A landscape with many valleys, sampled at points; each row gives a point and its height.
A ball rolls from a point to the lowest of its 2 nearest points, and stops where none of them is lower. Distance is the straight distance between rows; heights are no part of it.
nomi: -1,-6,4,3,8,-19,13,-16,22,8,15,-2,7,-41,-16,-5,1,24,-29,-11,-9,-26,5  height 42.9
pomak: 31,-30,12,-13,41,-2,12,13,5,21,37,-7,13,-2,7,11,0,3,5,-28,-7,5,10  height 52.2
mezu: 14,14,1,-8,-58,-1,-24,-6,-30,-9,-20,-11,-17,12,-19,-34,3,-3,17,37,21,6,12  height 34.8
lete: 44,6,-1,-2,7,2,8,4,6,-20,-4,-22,-5,16,-20,30,-15,9,5,-12,3,2,37  height 24.1
papef: 39,-19,13,-16,30,7,-3,18,2,32,22,-2,21,18,5,24,-3,28,11,-31,-9,19,2  height 56.4
mag: -22,-4,-7,9,-39,7,-20,-8,-13,-25,0,18,-2,20,11,-16,-25,-6,1,18,30,4,1  height 30.6
seseb: -21,-24,-5,28,9,13,-24,-9,10,-4,-11,14,-21,-20,18,-31,12,-9,4,-20,-6,26,-19  height 59.3
nese: -3,-35,-15,14,-7,-14,6,-16,25,-17,-2,-2,-17,-11,-11,-11,5,-3,-10,-20,32,32,-7  height 65.1
tizo: -13,4,18,33,-13,0,-30,-4,14,-1,-5,5,-33,-22,4,-32,20,21,19,1,12,-9,-22  height 68.1
bik: 1,20,-18,-7,-26,7,16,22,-11,-11,14,-18,9,-12,2,-14,-7,2,25,7,-8,17,-20  height 38.4
mot: 19,15,-4,-1,-7,24,-16,-3,8,-12,-36,2,-11,3,-9,15,-12,-3,18,-3,-3,9,10  height 30.7
museg: 13,9,1,19,18,1,-3,18,8,-2,-22,-10,-15,7,-29,29,-1,-24,18,8,22,-7,-1  height 45.4
vore: 12,4,-17,-24,19,19,13,2,10,13,-17,10,28,10,11,1,-7,0,22,-14,-26,39,1  height 23.9
bodut: -30,-16,-3,24,38,-20,6,-16,22,3,23,4,16,-9,8,-22,3,-2,-36,9,-18,-14,-5  height 61.7
kapoz: 31,19,8,-19,-20,24,0,14,-13,8,12,-10,7,-3,-9,-9,-32,18,7,10,1,-4,12  height 44.8
zagez: -4,18,17,8,6,11,-16,16,14,32,5,10,-4,-44,13,-18,28,6,23,12,-30,-22,0  height 59.7
sezun: 24,-18,-19,-30,-4,13,10,16,-11,7,26,7,24,-3,2,30,-13,-4,-4,-16,-1,16,3  height 55.0
fanof: -10,18,-3,0,-43,-1,-19,3,-46,-5,-27,3,-5,17,-10,-16,-5,-8,5,27,21,-16,-10  height 45.3
vesi: -4,-16,19,23,48,-23,9,13,17,3,2,-19,-24,0,-5,9,21,-13,15,-16,2,-6,2  height 43.2
fimiz: 5,7,9,-6,19,18,-3,17,-15,16,7,0,0,-6,7,21,-5,5,9,-12,-14,-17,-12  height 65.4
Nalip: 15,-6,15,12,12,8,-12,27,-4,23,45,9,12,8,10,38,1,19,-28,-4,-7,-20,8  height 64.9
zalu: -12,-14,13,19,28,-21,4,-15,22,1,-9,-4,-14,-8,-3,7,17,-7,-10,-16,7,-11,0  height 38.3
Febor: 0,7,-5,35,-16,0,-17,8,-15,-2,-22,3,-8,21,-22,11,-2,-5,-9,11,49,-12,-10  height 33.0
mepo: -40,-12,-21,-1,-13,-27,20,-9,-6,-26,25,14,21,16,13,12,-21,-2,-22,7,7,4,18  height 72.1
Gil: -9,33,-7,19,-30,-2,-4,10,-33,-10,-27,-10,3,9,-10,14,-6,1,-12,13,6,-18,-4  height 44.7
tolur: 3,7,2,-1,-3,-1,15,-2,20,0,0,-10,-8,-32,-20,-9,-9,8,-3,-4,3,-2,-7  height 36.6
lig: -13,7,-25,-17,-17,4,20,20,-23,-4,19,4,23,-8,2,4,-13,-15,4,9,0,0,-22  height 44.4
Muv: -22,-19,-12,23,18,-25,14,-12,16,5,-17,3,13,14,15,-10,15,-20,-4,-12,22,30,-8  height 75.4
gazed: -32,16,14,2,16,2,-9,2,-7,15,1,12,-11,-14,-12,-10,5,4,-10,23,-13,-43,-34  height 73.3
Fenag: 28,-1,1,-17,8,-23,34,5,0,-11,13,-28,12,20,-6,23,-4,3,3,-14,10,5,24  height 16.4
vuz: 8,17,7,12,4,17,-13,18,21,19,-6,4,-1,-39,10,4,15,15,16,-13,-29,-3,9  height 55.9
Lur: -2,9,6,-26,-25,2,-15,-16,-21,3,-8,8,9,-10,20,-20,6,-11,28,12,-1,-20,-7  height 84.8
Leser: -1,-15,8,-9,20,-4,15,-15,13,-2,1,2,10,30,12,14,-13,-32,-3,4,21,1,17  height 72.2
mup: -26,-1,5,-17,-18,-8,-15,-25,-17,2,-4,18,0,-9,11,-37,11,-3,11,15,1,-26,-30  height 81.4
zafor: 29,7,-20,-7,-8,22,-2,6,-6,-20,-18,-5,6,19,-18,22,-30,-10,15,2,1,18,25  height 23.1
nikun: 6,14,-6,15,-10,-11,3,4,-17,-12,-23,-14,-4,11,-23,24,-9,-7,-1,0,27,-15,-5  height 39.7
Lani: 26,-6,11,-10,9,18,-11,26,-22,22,23,2,6,15,8,42,-8,21,-9,-19,-8,-7,1  height 61.3
Lun: -16,-25,5,18,48,-11,12,1,6,14,26,-8,-4,-13,13,-23,4,-7,-35,-8,-28,8,-1  height 58.9
gaku: 39,15,21,-35,-16,17,-27,-7,-18,6,0,-11,-25,-2,1,-22,7,13,43,19,-21,-6,13  height 16.0
Poked: -14,-36,-18,21,-5,-6,-7,-17,13,-12,-4,9,-15,-35,-3,-30,5,-7,-6,-24,11,19,-19  height 62.6
sefum: 18,-3,-23,-13,14,11,14,-5,20,-16,-21,5,11,22,-8,23,-11,-14,20,-7,-6,36,16  height 15.1
pez: -16,1,-13,27,-33,1,-28,-4,-17,-4,-10,24,-2,27,-10,-13,-5,8,-21,24,50,-13,-7  height 21.2
keka: 10,-3,2,-7,5,-25,31,5,-1,-13,23,-26,-3,7,-20,15,-3,-8,-17,4,16,-11,6  height 24.0
Mefis: 7,-8,17,8,38,-20,22,12,4,8,26,-24,-4,-7,1,9,8,7,0,-21,-8,-13,2  height 47.7
rus: -27,-21,5,19,12,-18,-7,-25,6,-15,-2,7,-19,16,-4,7,12,5,-31,-6,16,-19,-12  height 30.5
visi: 9,-11,31,5,36,-6,8,-7,29,-4,3,-11,-7,27,14,11,14,-20,-3,-5,2,0,32  height 70.3
zaguk: -45,1,-11,21,-6,-14,8,-11,4,-4,-14,14,12,18,26,-8,4,0,-8,-2,10,19,-16  height 75.0
panip: -2,-3,-3,-20,15,-6,25,-12,3,18,-12,2,29,6,21,9,-9,5,-3,-22,-13,23,14  height 30.9
der: -9,-5,-6,6,3,-10,12,-11,24,1,-21,9,11,29,3,14,-2,-25,0,9,40,20,5  height 73.8
Duba: -1,4,0,14,9,8,6,5,17,14,12,1,11,-25,17,12,7,15,-17,-19,-26,4,8  height 52.5
rebek: 15,-13,2,-24,36,-6,18,-17,14,22,-24,-2,8,-3,1,14,9,6,-12,-32,-24,22,17  height 36.1
rufe: 28,27,17,-18,-32,1,-20,-11,-17,3,-13,-20,-23,-1,-9,-25,17,-2,30,39,-4,-6,13  height 19.0
Pimot: 13,-33,1,8,17,-20,11,-9,40,-19,-3,-13,-25,2,-16,-8,24,-16,-1,-16,22,33,12  height 67.0
Zigub: -12,7,-4,9,2,-17,26,2,10,-4,10,-11,-4,-10,-19,6,-3,0,-23,9,8,-12,-14  height 30.8
feso: 25,-22,16,-3,25,-25,16,-7,32,-22,-4,-19,-9,21,-1,-6,26,-20,9,-20,7,20,32  height 68.6
Rusu: 10,11,10,-22,-32,24,-37,-12,-38,-3,-3,11,-5,1,18,-8,6,-17,13,22,-12,-27,12  height 87.9
Pakoz: -40,-7,2,1,11,-12,-12,-20,-14,3,3,13,5,-12,4,-37,7,11,-8,8,-13,-29,-41  height 77.5
tuzu: 13,26,-8,-23,-23,24,-4,2,-2,-12,-26,-2,-14,23,-10,-17,-5,7,29,24,-20,35,4  height 38.1
fitil: -8,9,21,15,6,5,-24,1,8,12,-13,2,-18,-29,13,-30,23,1,40,-2,-9,-10,-17  height 64.3
nifu: 25,27,-19,-16,-16,20,11,25,-9,-15,-1,-14,4,17,-17,-4,-19,14,29,13,-15,28,-3  height 31.7
favul: 6,19,6,-2,-18,24,-17,-3,-8,-4,-17,6,-4,-8,0,13,-15,4,-9,-1,-8,-16,15  height 37.8
Dotog: -30,-16,-1,13,-8,6,-16,-21,2,-18,5,17,-12,6,8,-13,-12,0,-16,3,13,-8,-15  height 17.6
Vofog: 15,23,2,-27,-40,3,4,4,-25,-4,-9,-13,7,9,-12,-21,-37,16,18,22,9,2,18  height 49.9
Fala: 12,-11,4,9,8,-9,1,10,23,28,31,9,13,-39,-6,18,16,31,-36,-19,-20,-13,11  height 48.4
lole: -11,37,-8,-6,-38,2,-4,3,-18,-9,-37,-3,-6,6,3,2,13,7,6,10,-11,9,-10  height 49.7
bova: 38,5,4,-43,-17,30,-15,7,-20,6,11,1,-3,-5,-5,-13,-10,12,35,4,-16,3,1  height 34.7
roki: -28,6,-7,10,0,-10,9,-14,16,0,18,13,33,-6,13,-16,-11,8,-21,17,-7,-20,-6  height 64.8
liro: -15,-14,-11,2,8,-7,13,-6,-1,-19,37,5,17,14,14,20,-5,-11,-33,6,-7,-18,13  height 70.2
Sug: 0,-13,8,1,20,14,-4,7,-3,-2,39,8,-5,9,5,32,-3,-4,-40,4,-14,-24,16  height 67.9
Sagep: -43,-7,-22,12,-19,-31,19,-10,5,-16,-2,13,9,17,0,7,-1,1,-24,10,21,14,-1  height 73.5
Kopa: -17,10,11,-20,11,15,0,3,-21,20,-7,7,-2,-7,3,-2,0,-5,3,3,-13,-19,-29  height 69.1
Sumun: -22,-15,-3,24,31,10,-2,2,10,4,-1,0,-14,-18,17,-13,7,-11,-12,-18,-28,23,-8  height 56.1
vido: -17,27,-5,9,-28,6,-12,6,1,-1,-35,9,-21,-17,-6,-2,33,-4,2,14,-7,4,-27  height 54.4
ribe: 8,1,-19,-39,-27,9,11,21,-22,16,21,15,34,-10,4,8,-12,1,4,1,-4,11,-9  height 50.1

For each start below, name the point where the ball stops.
vido: pez
Lur: Lani
papef: Dotog
vuz: Fenag
zaguk: Lani
Muv: Sumun
